Points, in no order, along strands that fork, close into loops and pass close to each other.
(in the rows, 128 means zero)
Two points are linked if the straight distance between their rows is under 147. Some points are linked to none.
Z304: [126  92 156 108 203 122 113 184 145 120 150  87 102 130  99 103 137 137
 138 170 129 106 129 144 112 169 109 124  86 129  77 153 177 184  85 130
 168]
Z986: [119 146 135  87  70 135 125 134  72 101 104 111 136 163 117 204 138 142
 150 125 114  97 107 103  95 114 154 139 153 164 142 117  69  93 116 134
  97]
Z285: [132 110 121  98 225  91 162 115 108 128 125 129 140  97 180  96 106 162
 195 162 163  79  91 123 183 127 124 151 102  99 144 161 174 125 129 158
 111]
Z504: [ 70 128 112  92  89 180 105 104  80 135 135 137 140 113 112 169 123  85
 131 126  83 138 132 147 135 137  78 120 130 135 133 113 120 109 147 150
 151]
Z132: [148 178  90 158  91 140 169 116 132 171 130 200  76 107 184  86 110 188
  98 151 144 150 170 192 158 106 127 137 125 106 126 137 158 124 166 140
 171]
Z50: [132 184 147 159  96  99 142 156 172 121 131 139 116 107 157 154 158 119
 157 103  90 159 134 126 143  99 150  91 105 162 142  85  69 104 135 117
  87]
Z644: [103 145 110 179  85 150 130 136 131 117 135 146 119 181 134 133 103 119
  79 112 123 180 144 132 123 121 125 142 196 123  98 114 101 128 153  98
 157]
Z214: [126 183  69 157 105 141 139 138 145 196 130 174 118 139 144 132 115  94
  50 163 130 174 164 156 147 127 138 125 129 132  95 120 131 164 154 158
 155]
Z301: [121 160 126 147 143 113 164 154 165 118 117 218 121  92 179 120 120 111
 113 163 191 180 171 159 209 102 207 103  87 116 120 134 153 119 143 121
 140]
Z578: [130  81 169  94 191  91  99 102 161 112 147  53 135 138  75 126 115 114
 135 149 125 117 110  82  91 199 108 134 152 107 109 124 149 119 110  98
  88]
Z655: [146 149 171 175  90 107 138 163 186 103 134 178 152 134 160 144 155  95
 118 121 109 153 160 132 135 105 118 114 151 158 107 107  74 117 118 103
 129]
Z702: [120  84 107 154 169 146 112 103 163 105 154  82 150 124 134 130 147 115
  98 144 157 157 127  92 110 176 146 106 128 147 104 107 165 124 140 139
 147]
Z534: [113 148 181  99  97 148 109  98  80 136 101  93 150 116  68 148 163 134
 170  81  60  79 136 110 112 103 107 122  77 140 145 128 109 119 126 128
  99]
Z496: [112  96 168 126 134 135 116 111 155 121 126 139 174 153 126 157 123 125
 108 117 126 118 119 107  97 171  90 177 168  98 128 125 121 122 120  79
 132]
Z839: [144 127 131 120  67 134 128 142 101 116 118 123  91  91 125 141 131 117
 146  83 105 145 182 121 146  71 138 100  76 172 141 135 118 120 122 157
 120]
Z876: [100 153  91  82 106 154  73 116 107 135  80 134 127 152  79 119 117 148
  97 114 117 115 112 137  89 148 115 141 132 138 117 141  93 114 113 113
 144]
Z648: [116  69 119 152 126 135  99 154 174 103 151  62 137 157  46 106 156  80
 103 140 168 151 171 111 111 154 166 103  96 121  82 124 184 163 108 127
 150]
Z377: [145 148 127 195 122 140 164 128 103 119 158 147 174 157 165 139 164  95
 107 101 119 120 120 117 110 128  85 123 191 142 120  85  81 108 140 120
 145]
Z552: [137 148  67 163  80 172 167 114  48  82 168 102 160 206 150 135 158  80
 114 132 109 137 108 118 124  93 136  58 208 176 120  85  68  97 164 134
 119]
Z225: [123 181 111 160  76 146 146 121 103 128 136 159 164 110 135 126 151  83
 102  95 102 140 156 131 137  98  91 132 140 149 145  91 108  87 138 134
 160]
Z541: [118 203 115 174  42 149 168 132  97 117 114 139 113 164 126 132 151 168
 156  92  87 118 129 125 141 114 105 130 162 166 140 100  56 106 138 138
 145]
Z244: [161 170  59 178  85 151 143 121 129 102 140 172 112 188 174  90 147 140
  95  96 108 159 150 167 127 130 127  92 202 181 115  98  82  81 141 120
 149]
Z20: [112 121 133 179 195 123 156 161 161 174 123 181 161 107 196 134 120 119
 162 173 132 177 135 170 196  98 129 149  97 102 115 115 161 154 127 148
 149]
Z65: [107 123  86 103 173 130 145 114 148 138 157 130 131 111 184  94 124 164
 131 169 122 124 112 117 122 143 108 160 115 113 120 112 174 136 127 138
 151]
Z555: [139 170 138  92  70 130 116 131 137 139 104 199 100 103 160 128 156 164
 142 109  93 131 155 154 136 100 143 141  91 129 171 105  95 125 107 152
 136]
Z139: [109 133 156 161 185  99 158 157 161 128 100 188 130 103 192 125 125 134
 159 183 181 159 126 134 211 101 169 117  83  93 131 146 132 142 123 127
 115]
Z477: [117 133 118  55  98 149  91 115 132 149 114 174  96 129 114  94 117 152
  87 129 131 135 182 165 104 111 114 151 114  95  96 156 157 130 111 101
 158]
Z799: [113  92  90 188 120 174 124 102 125 101 169  77 169 219 107 132 136  73
  83 123 171 163 114  77 113 142 148  86 203 119 113  76 105 147 164  97
 131]
Z178: [132 175 133 146 144 115 158 137 111 138 127 187  88 100 182 121 138 167
 171  97 152 133 156 145 191  66 133 127  93 129 147 154 120 132 136 158
 156]
Z663: [117 123 156  74 127 122  88 161 164 148 109 151  90 157 109 110 129 155
  89 167 146 151 142 149  85 143 120 143 100  85  86 155 175 147  86  95
 178]
Z16: [152 118 163  64 148  74 107 108 141 128 115 140  86 130 135 125 122 147
 162 102 106  73 116 123 153 152 131 153 104  96 158 155 129 120 109 154
  64]
Z75: [ 98 151 151  94 122 164 113 155  90 145 118 109 151 153  75 127 125 108
 109 153  96  77 114 123  82 145  66 133  83 108 120 136 144 153 105  76
 161]
Z720: [121 122 198  97 120 128 119 126  61 114 117  56 156 130  69 160 142 119
 143 140  81  64 111  95  67 111 111 134 130 121 144 129 113 121 100 104
  91]
Z323: [130 107 100 124 146 142  88  99 137 126 107 139 126  91 100  83 110 109
  95 129 128 140 107 139 138 156  82 140 133 121 163 149 134 133 116 139
 151]
Z638: [119 118  82 111 113 137 112 106 117 152 130 143 118 127 109 118 106 106
  98  67 166 155 139 129 117 120 110 118 116 119  87 154 147 116 165 123
 163]
Z527: [135 114 100 184 125 148 120 133 193 121 144 154 157 145 143 116 157 108
  75 134 161 148 143 142 150 153 133 120 164 144 101 147 120 160 126 138
 155]
Z917: [170 130 138 164 158  85 183 149 132  91 153 169 126 106 185 129 155 141
 152  92 145 151 109 133 148  97 180 134 161 154 121 134 115 131 143 173
 126]
Z564: [155 161 133 136  68 109 181 134 111 108 160 107 105 118 148 148 151 156
 187  73  97 105 111 110 121  99 153 117 133 165 167 108 102 119 157 160
  98]
Z912: [126 134 125 147 150 134 141 121  94 134 144 119 121 121 178 158 148 141
 139 139  78 128  96 136 115 149 110 148 158 147 147  99 116 119 131 184
 120]
Z619: [139 143 165 126 104 116 124 108 125 120 102  99 150  99  92 164 156 136
 168  77  82 108 110 132 118 129 126 132 126 158 154 152  95  87 117 126
  59]
Z471: [116 145 178  89 118 121 141 149  96 123 132  89 164 125 104 202 152 137
 158 148  93  83 112  90  63 110 168 143 139 137 145  97  85 132 106 108
  61]
Z723: [ 81 137  85 104  91 190 111  75  61 124 144 120 150 152  98 162 131  84
 142  96 133 128  95 125 124 143  85  99 189 132 163  91  88  90 162 127
 142]
Z562: [154 111 164 136 116 125 148 123 187 114 120 228 146  86 176 118 127 148
 116 137 123 141 168 188 160 136 138 148 114 132 105 140 121 126 132  89
 140]
Z127: [136 137 149  90 105 112 150 139 115 116 112 146  54  73 156 161 148 180
 212 121 135 139 131 115 165 108 165 105  68 152 199 152 124 114 114 160
 113]
Z905: [143 143 170 142 144 133 139 172 159 132 107 190 107  79 141 133 113 131
 108 171 147 165 217 141 183  91 184 143  59 126 149 163 174 181  89 110
 153]
Z126: [163  85 165 123 115  96 148 135 159  92 112 137 116  98 157 163 138 143
 140 115 123 141 134 114 114 139 165 139 111 150 131 140 118  97 102 123
  73]
Z773: [ 88 109 105  89 135 143 111 154 101 129 140  93 122 173  94 125 124  91
 101 200 127 128  61 116  77 172  95 110 158 105 109 114 127 153 116 130
 147]
Z819: [146 172 131 112 115 106 133 146 167 151 115 239  98  93 183 108 145 151
 120 137 166 177 183 177 161  73 189 118 106 111 134 119 108 127 121 128
 137]
Z706: [143  91 158 109 154 114 122  85 149 126 156  91 176 150 112 173 115  97
 124 130 129  85 109  83  97 208 111 152 175 115 132 106 123 108 136 105
  69]
Z60: [121 117 141 124 162 107 152 177 148 135 130 153  96 106 142 111  97 139
 132 191 161 165 125 136 147 127 157 146  54  88 120 143 225 170 117 133
 190]
Z823: [112 102 152  91 220 100 113 138 148 155 102 171 109 127 157 132 112 175
 157 137 156 130 118 159 141 147 142 158  82  85  88 157 167 143 114 122
 141]
Z668: [110 135  97 143 119 161 132 114  50  93 154  59 158 181 129 164 147 112
 124 143 123  84  97 101 110 103 144  82 212 163 132 108  67 111 157 140
  99]
Z650: [162 135 174 123 118 111 138 130 132 194  89 231 129 102 175 119 110 172
 165 135  96 143 158 192 143  77 112 177  88  96 133 113 106 162 132 139
 152]
Z782: [135  75 156 101 200  99 107 127 154 139 110 134 102 122  83  60 111 102
 126 148 146 145 126 130 139 171  88 123  66  67  88 149 168 149 103  85
 142]
Z187: [ 97 161  52 144  92 175  78 115 110 133  92 101 120 152  64 112  78 119
  93  99 123 157 120 139 119 140 112 117 149 169 123 137 103 110 145 101
 147]
Z2: [107  90 179 139 212 131 142 157 120 100 113 157 131  68 114 106 112 130
 148 153 128 130 152 155 180 123 161 138  60 103 121 162 179 164 104 113
 124]
Z306: [139 120 107  91  40 148 101 161 102 122 104 142 103 146 120 154 111 130
 120  90 112 140 162 141 100  86 180 118  93 174 128 108  97 134 127 128
 126]
Z688: [123  94 105 173 156 129 142 144 197 106 130 143 151 107 107 108 171 131
 104 159 190 153 157 131 157 159 182 137 106 129  90 159 162 162  97 144
 153]
Z627: [134 141 128 124 144 113 117 139 123 144 102  99 108  96  52  91  96  84
  89 128 135 158 133 114 120 137 100 112  49 122  99 165 190 129 129 109
 165]
Z146: [117 117 162 149 143 121 149 159 118 128 176  52 134 122 143 181 153 134
 146 170 115 109  97 102  76 110 161 107 161 147 117 121 137 175 146 166
 112]
Z529: [151 130 146 156 149 112 144 107 164 125 154 149 178 150 177 132 157 125
 119 103 128 102 123 114 118 159  89 167 201 121 141 107 101 104 116 113
 115]
Z614: [108 144 144 178 120 139 129 175 152 138 156 148 114 135 175 156 151 109
  97 130 120 157 148 138 145 104 139 136 130 107 150 120 163 163 121 147
 157]
Z727: [112 121 102 116  99 116 134 102 127 117 138 119 117 142 106 116 111 133
 135  81 127 129  93 119 115 135  95 148 189 112 125 153  95 118 145 122
 104]
Z256: [116 106 145  48  93 140 124 135  66 111 103 131 118 185 116 180 119 136
 125 157 113  57 110 110  75 154 123 151 142 123 126 123  87 113 100 117
 108]
Z707: [106 167 112 125 145 122 136 147 137 142 108 135  83  90 112 112  96 146
 120 148 134 161 127 135 142 127 132 129  59 122 121 168 186 127 130 119
 162]
Z88: [155 173 169 143 152  83 163  97 117 153 131 156 144 115 162 167 145 166
 209  81  86  99 126 128 156 140  92 175 149 141 138 114  93  83 133 167
 100]
Z528: [150 122 122 135 208  99 191 140 119 138 133 163 146  81 212  92 123 167
 194 147 135 101 119 143 178  96 151 161  97 121 139 111 130 150 130 167
 114]
Z362: [ 94 109 116 141 108 173 102 121 138 134 122 145 142 161  85 126  94 107
  75 135 152 150 133 131 102 161  88 152 185  96 111 134 110 145 125  67
 167]
Z157: [137 144 162  50  89 122 132 123  94 138 105 102 100 116  71 148 151 177
 206  84  91  86 121 108 101 124 117 128  61 153 136 168 123 134 100 132
 111]
Z590: [145 154 131 171 148 108 134  75 122 121 163  67 160 148 133 147 142 103
 135 128 109 134  78  90 119 152 107 112 233 134 163 112  94  90 157 145
  69]
Z28: [103 123 123 161 221  99 148  79 116 104 138  84 119  85 153 106 127 134
 155 170 169 148  85 101 180 128 150  75 124 112 136 146 154  94 165 147
  89]
Z246: [126 135 102 139 106 115 102 118 166 106 118 156 105 121 167 112 144 108
  94 115 135 160 122 142 171 113 147 100 122 131 155 134 128  96 133 147
 117]
Z828: [121 106 151 134 165 132 153 171 149 150 104 206 105 115 167  97  83 163
 136 197 184 129 157 189 186 122 158 142  65  63 130 165 206 166 126 108
 171]
Z465: [134 140 149  73 132  99 139 141 102 130 138  80  90 107 122 162 130 172
 181 134  99  95  93 105  84 140 128 130  94 154 140 142 148 134 124 165
 123]
Z73: [122 150 110 147 119 134 136 148 141 205 116 160 125 124 120  88  91 137
  81 162 119 132 142 159 116 130  89 175 100  74 108 130 169 176 130 109
 176]
Z674: [120 175 153 154 133 107 152 138 170 139 115 160 139  65 142 127 135 140
 146 121  94 150 133 128 151 105 144 140  61 123 147 112 119 121 127 104
 104]
Z384: [121  98 127 132 129 141 132 108 107  90 158  65 166 170 103 152 120  96
 108 123 123  78 102  90  86 164 138 137 204 118 155  69  99  98 141  93
  74]
Z361: [ 96 109  88 160 121 180 130 135 104  94 135 112 165 222 104 143 124  91
  66 160 173  88 112  90 125 132 156 112 173  99 116  80  74 136 142  65
 139]
Z835: [137 166 176 117 119 136 141 123 135 153  95 181 107  70 129 120 138 151
 174 125  70 134 183 130 172  89 123 133  21 133 154 150 116 159 107  99
 106]
Z794: [137  82 111 123 191 148 109 108 132 167 132 145  98 109  78  67  85  86
  97 137 178 162 160 137 139 173  65 128 104  85 112 144 187 159 109 105
 194]
Z686: [154 119 135 134 165  70 152  88 158 131 153 110 156  99 156 138 139 114
 152 126 139 116  77 101 151 139 118 128 153 120 135 151 124 105 161 162
  74]
Z582: [ 85 118 125 110  87 163 125 173 130 120 128 139 155 185 113 156 140 100
  74 171 140  85 136 113 105 119 149 125 134  99 105 102  86 168 110  81
 124]
Z371: [107 131 110 168 136 143 125 148 142 118 141  83 160 170 139 145 176 117
  81 163 130 120  95  89  92 144 148 122 174 126 128  98 101 149 108 133
 105]
Z500: [ 91 125 118 145 119 165  96 142  77 101 141  32 174 150  77 160 131 100
 110 124 131  89 116 114  90  87 147  85 167 157 120 116 111 122 146 110
 118]
Z108: [164 135 156 144 140 119 144 160 146 188  94 225 114  97 192 103  88 182
 144 181 155 140 156 195 175  78 152 158  68  77 164 131 159 165 133 132
 165]
Z163: [148 145 181 126 150  89 150 140 132 132 175 105 169 134 153 201 156 126
 159 116 108  90 125  96 100 132 161 153 181 139 120 102  95 126 123 143
  56]
Z481: [166 163 101 171 101 134 157 137 145 137 146 212 120 138 176 100 139 151
  88 101 132 142 166 187 122 118 141 125 173 151  84 104  93 122 156 124
 165]
Z263: [165 170 141 136 131  86 177 129 118 134 133 193 118 113 187 145 165 171
 190  71 128 130 120 149 148 103 125 148 152 151 136 139  96 103 135 170
 135]
Z645: [162 125 169 128 149  98 139 101 191 146 118 195 172 126 191 127 132 165
 133 117 127 101 133 146 145 147  99 174 141 113 120 137 101 120 133 107
 116]
Z811: [143 112 147 117 126 119 138 136 121  88 114 109 105  49 134 145 136 149
 162 117 110 131 134 131 130 111 175 107  67 170 159 140 149  97 119 141
  94]
Z755: [125 105  60 119 103 156 118  92 123 118 152 105 133 220 125 124 116 105
  87 117 177 137  74  88  91 159 117 100 200 118 119 127 102 134 163 100
 134]
Z81: [137 130 106  94 131 150  97 108 119 176  96 139 114 110  51  83  90  68
  72 144 129 148 177 125 129 157  63 118  79 117 107 165 158 141 105  95
 157]
Z251: [109 125 125  82 144 113 127  84 101 143 118 134 106 103 132 107 106 167
 205 119 108 104  95 141 174 136  72 156 103 110 148 160 159 123 148 179
 160]
Z618: [147 136  78 212  74 146 110 137 109  98 145  74 148 196 141 113 118  91
 128  77 108 162 137 136 143  89 125  75 180 199 121  84  99  83 149  98
 101]
Z868: [ 95 127 151  89 118 131 122 160 135 145 129 143 108 117 130 170 126 130
 135 139 101 146 131 129 101 121 127 138  95 121 100 134 128 163 115 119
 128]
Z148: [144  74 148 139 157 115 152 145 163  70 124 160 109 102 176 117 152 138
 136 111 172 133 173 129 166 127 201 112  98 138 118 131 135 106 104 113
  87]
Z425: [127 162 148 126 114 109 148  75  93 148 123  98 143 133 105 181 142 144
 185  83  93 108 107 101 123 166  90 160 173 138 139 120  96  55 134 146
  73]
Z588: [107  98 114 116 121 160  90 123 181 140 145 160 160 148 101 124 134 100
  80 138 176 148 154 146 130 152 108 140 162 102 100 160 153 171 124 116
 181]
Z289: [155 174 136 102 111  93 174 119  97 144 157  88  85 122 134 169 153 188
 216  89 106  76  93 100 121 136 152 138 128 148 173 137 140 122 144 196
  91]
Z732: [125 144 129 201 157 134 155 145 170 159 158 188 157 135 193 119 134 106
 103 151 134 175 159 158 180 117 124 155 145  98 119  98 171 159 142 144
 186]
Z452: [139 175 162  88 108  99 163 109  80 181 160  61 118 121 108 185 137 173
 230 161  71  58  89 108 111 156 127 149 146 125 173 117 152 112 133 216
  70]
Z493: [110 118  81 178  81 171 114 114 127 104 147  90 126 184 136 119 108  84
  81 106 124 170 148 101 127 126 121  97 164 143 125  83 123 102 152  94
 132]
Z601: [130 112 152 117 146 107 148 168 111 145 135 100 128 165 151 181 135 157
 130 175 134 114  97  77  63 145 150 158 136 135  93 109 110 184 108 158
 134]
Z414: [138  87 110 130 186 122 112 116 140 131 109 138 122  94 145  77 128 113
 112 163 172 122 105 133 174 148  80 116 100  96 164 179 171 133 103 142
 146]
Z8: [113 178  66 144  88 170  98 110 111 135 118 130 152 116  86 111 114  73
  85  88 118 165 167 145 155 110 115 118 156 166 146 118 113 101 135 129
 144]
Z234: [111 134 116  88 101 124 116 182  82  96 122  64 119 194  82 152 125 107
 107 170 141  92  58  99  65 122 157  98 135 123 120 113 114 142 125 124
 133]
Z298: [112 142 145  78 172 102 128 147 140 164 112 152 129  95 159 117 127 171
 204 161  85 138 112 149 148  86 131 183  93  96 161 126 139 164  83 152
 109]
Z718: [121  78 129 176 116 155 117 149 132 118 143  65 157 115  75 123 139  75
  86 118 129 137 185 105 104 114 144 102 113 146  90 106 148 142 116 101
 109]
Z766: [ 86 109 149 138 156 167 109 174 133 132 145  87 143 138  74 148 129  96
 104 162 113 121 133 137  96 170  95 129 114 122  92 135 176 173 107  98
 165]
Z677: [157 127 187 126 147  90 147 163 144 138 154 143 141 114 158 167 152 141
 161  91 112 108 131 103 108 100 166 158 130 122 147  98  95 177 118 140
  96]
Z365: [146  82 139 137 170 103 141 116 203  83 140 176 127 142 207 125 152 166
 127 154 176 123 144 134 176 166 196 136 137 123 113 130 142 130 125 150
 128]
Z64: [141 110 135  93 174  99 129 113  95 155 131  66 137 103  93 125 128 118
 154 161 106 105  51 118  73 193  74 132 123 112 136 119 165 100 124 146
 115]
Z714: [128 140 119  76  40 153  86 135 108 158  92 172  92 155  96 124 112 121
  79  95 114 136 203 161 106  86 149 130  91 112 119 124 133 127 117 102
 136]
Z442: [150 174  55 175  74 131 126 123 128 100 142 130 113 167 157  86 138  96
 122  80 111 182 162 146 179  88 132  74 157 194 129 104 109  78 143 142
 127]
Z689: [118 167  96 100  47 169  89 113 109 126  97 154 145 175 100 112  99 149
  68 112 138  78 136 148  98 113 126 140 151 124 133 123  86 119 159  85
 164]
Z160: [120 136  86 101 114 155 137 101 146 123 162 159 153 113 165  86 132 156
 101 116 129  98 137 141 111 142  97 163 160 123 137 118 133 123 137 113
 164]
Z445: [125 160 104 186  53 159 145 141  84 107 124  85 136 146 109 141 138 113
 145  83  88 120 144 137 133  98 116  91 149 198 125  96  72  84 149 120
 108]
Z279: [174 105 123 170 134 108 124 120 168  69 156 155 138 178 177 127 154 104
 116  66 133 157 124 146 145 142 154 107 212 161 122 100 106  90 141 134
 114]
Z202: [115 107  94 114  98 168  96 127  72 110 106  64 130 165  36 101 100  80
  99 122 138 106  92 107  80 152  86 103 146 121 152 109 110 106 112  69
 127]
Z9: [120  94 117 137 136 163  95  84 131 119 143  69 154 153  79 112 104  85
 108  94 146 113 116  82  89 161  90 113 171 115 164  78  93 114 131  66
  95]
Z141: [159 124 158 110  83 116 114 128 128 178  96 208 133 128 168 128 118 170
 108 145 126 111 126 176  99 103 110 170 135  99 129 131  92 164 142 154
 158]
Z199: [117 100 155  60 209 111  97  92 126 133 114 136 124 115 131 135 116 159
 151 124 105 129 131 126 109 167 111 172 102 119  93 146 160 115 105 119
 130]
Z517: [124 118 107  99  68 110 102 139  96 110 100  39 127 124  77 132 123 130
 155 113 112 129  97 111  86  87 162  98 117 175 129 121 109  97 121 140
  72]
Z616: [123 142 130 125 103 143 111 153 182 138 104 163 140 124  95 146 110 128
  60 159 147 182 193 152 120 139 183 157 103 134  90 149 177 157 109 107
 179]
Z407: [136 117 174  88 190 106 127 195 135 152 130 100 131 105 109 117 114 139
 181 173  83 106  90 151 106 120 115 149  72 116 118 143 167 209  98 138
 148]
Z383: [170 159 125 141  74 137 138 135 165 164 132 200 104 118 152  99 106 173
  56 145 153 141 210 183 119  98 165 142 126 119  94 107 123 155 165 117
 158]
Z31: [157  70  93 116 137 111 105  84 129  86 116  64 113  98 101  96 111 124
 137 103 154 128 104 103 132 144 114  96 135 166 141 171 135  83 129 139
  91]
Z456: [ 95 109 175 118 128 130 110 147 110 118 151  45 168 116  79 164 143  97
 126 160 110  93  93 117  75 107 126 102 159 125 125 139 134 147 136 127
 114]
Z35: [118 147 113 119  91 134 124  86  99 123 108 101 119  96  95 118 129 151
 156 101 109 123  85 117 149 136  86 124 110 152 159 160 145 105 157 184
 166]
Z434: [131 131  82 175 182 142 159 114 139 133 137 170 121 109 174  56 101 125
  94 160 189 122 158 137 218 130 130 111 102 107 124 162 162 151 160 134
 164]
Z260: [119 135 140 150 165 106 144 110 161 134 118 134 178  62 125 125 143 120
 142 129 106 137  85 132 144 134 103 152 114 119 138 140 129 113 129 120
 100]
Z792: [137  95 138 128 120 110  96  90 103 121 119  25 140  84  71 103 130 108
 136 110 120 123 118 102  97  97 120  84 125 147 127 135 120  91 135 141
  84]
Z22: [128  53  88 144 110 156  87 152 132  89 133  52 143 209  71 116 113 101
  89 131 165 131 147 110  85 163 171 102 129 158  68  93 148 152 122 114
 153]
Z240: [112 120 102 140 127 129 133 132  99 147 144  81  98 134  92 112 116  93
 105 105 151 153 105  99 101 122  79 107 118 101 107 153 177 133 145 125
 163]
Z460: [127 108 146  78 125  99  87 113 131 129  83 154  54 133 110 123 106 160
 148  83 109 121 122 157 136 144 130 128  86 109 132 157 123 113 129 134
 114]
Z685: [163 129  95 149 111 138 115  91 126  93 144 146 114 182 183 121 146 126
 121  72 109 126 138 146 136 163  99 107 210 179 142  90  75  58 134 133
 121]
Z559: [121 107 124 177 151 136 133 110 147 108 188  69 170 160 141 149 188  94
 121 139 143 144 104 103 111 143 131  92 236 133 123 113 108 124 130 140
  86]
Z379: [112 108  71 120 117 202 108  85  66  98 151  80 158 197  97 168 102  74
 110 122 177 123  75  89 101 137 110  76 199 140 165 103  98 114 167  91
 150]
Z398: [136 138 104 122 130 116 123  81 115  95 124  81 105 111 146 136 144 160
 163  96 135 121  95 106 153 132 117 102 133 166 160 172 143  64 147 174
 113]
Z772: [140  85  74 130 139 173  83  81 140 115 141 119 125 128 121  80 103 100
  83 108 159 135 139 107 127 163  93 112 174 151 146 124 101 153 130 129
 152]
Z348: [110 129 156  82 163  95 166 110  98 122 118 135 109  79 135 103 104 166
 222 133 118  80  98 133 193 118 120 134  50  94 166 152 167 124 147 151
 114]
Z632: [122 104 166 124 217  91 125 158 152 114 138  61  99 102 130 125 142 152
 164 188 153 121 104 110 136 141 135  97  85 126 108 167 185 143 105 139
 124]
Z211: [106 145 161 130 167 140 154 159 110  99  87 195 100  62 129 113 104 133
 149 165 135 157 179 151 203  96 186 123  41 118 149 161 154 141  98  95
 111]
Z334: [130 113  85 113 148 187  85 105 135 160 129  95 124 107  40 109  84  52
  82 123 154 155 155 123 108 188  77  80  98 145 122 124 160 132 121  74
 155]
Z858: [137 135 124 109  58 142 119 117 142  92 136 144 153 148 142 106 111 148
  91  86 108  79 151 121 113 109 128 151 141 151 138 116 101 126 149 101
 150]
Z310: [134 109 176 118 193 100 133 165 136 138 134 103 135  98 173 150 124 164
 189 172  98 110 102 131 135 112 129 167 114 119 171 140 178 164  90 169
 119]
Z165: [137  98 147 113 157 105 143 168 177 133 121 146 153 101 127 132 163 153
 130 152 172 147 112 120  99 130 172 166  97 111 102 160 161 169  81 134
 141]
Z864: [100 170  84 139  85 150 139 142 101 186 112 142 127 136 109 129 105  94
  64 156 119 133 130 118 108 132 104 136  98 106 114 103 133 145 145 123
 162]
Z201: [173 158 158 173 175  63 161  81 144 114 183  99 148 127 170 145 149 107
 166 105 106 121  98 104 167 139 126 104 206 142 147 123 113  75 171 169
  65]
Z495: [122 163 115 143  64 124 132 121 115 132  94 148  97 142 105 102 135 167
 142  60 105 135 139 141 140 101 110 149 156 130 121 140  66 108 120 132
 116]
Z808: [134 132  86 119  67 118  89 111 121 122  72 118  70 150 102  99  98 172
 142  54 122 144 125 148 142 113 148 120  97 156 133 148 113  93 139 141
 124]
Z472: [156 171 139 159 114 119 148  55  85 138 162  66 163 121 103 155 172 117
 185  96  97  94 110 111 129 162  97 107 225 150 175  91  97  32 146 167
  60]
Z119: [141 102  98 143 149 142 129 125 160 145 111 173 107  98 150  67 130 124
  70 169 179 126 175 153 175 138 115 123  91  94 129 169 169 141  96 118
 148]
Z987: [116  83 149 117 226  92 114  93 144 109 150  50 105  96 112 108 123 128
 154 175 154 138  99 101 136 164 124 101 148 105 120 144 173 103 122 141
  92]
Z349: [135 107 116  96  86 111  97 177 117 102 119  66 110 149  84 129 122 112
 109 120 142 144  95 106  70  97 168 108 118 154 116 145 142 142 115 140
 130]
Z563: [105 141 108 149  82 149 122 160 171 125 141 146 124 178 126 142 109 130
  71 126 146 171 184 130 114 117 189 143 147 134  71 113 133 162 144 106
 164]
Z162: [141 122 167  67 156 113 122 159 144 159 102 206 105  86 138 115 132 173
 178 149 133 154 140 163 131  79 159 168  80  93 147 176 140 193  77 111
 124]
Z728: [126 113 153 115 158 117 130 163 146 177 109 155 157 109 111 105  86 132
 142 164 100 129 108 155 118 115 103 179  77  93  91 144 155 207 127 126
 168]
Z111: [151 101 168  99 111  94 117 136 130 163 112 158 127 164 161 155 113 141
 124 136 109  73 100 125 103 145 100 166 133 101 133 128  86 168 128 147
 115]
Z918: [ 96 132 119 102 124 152  86  96  36 120 100  41 110 173  47 147 112 110
 140 144 121  98  80  91  91 153  80  99 164 125 151 108  90  83 118 127
 123]
Z427: [135 122 137 173 129 124 130 122 127 112 144  72 147  82 130 127 147 103
 113 104 113 134 144 102 115  89 145  99 114 161 119  97 122 107 150 142
 103]
Z102: [128 126 137 115 170 100 132 108 128 135 110 191  94 116 182 115 117 178
 155 102 168 128 121 167 175 113 133 156 127  88 134 168 141 110 136 142
 134]
Z51: [136 119 140 168 125 132 142 176 167 124 135 151 104  87 131 122 131  95
  88 129 136 151 184 141 165 111 179 119  70 120 134 124 167 161 113 132
 130]

A tip is a point with one link. Name the tips that can be reached along the links from each point below, in the order of the rows.
Z31 -> Z773, Z528, Z22
Z139 -> Z819, Z2
Z707 -> Z638, Z782, Z334, Z111
Z811 -> Z663, Z127, Z365
Z414 -> Z434, Z772

A fork is a point with three links, a tip a point with one. Leave the first point through the second and follow the links. Name the first fork or tip that comes.
Z2, Z211 -> Z819
Z819, Z301 -> Z2
Z65, Z160 -> Z529
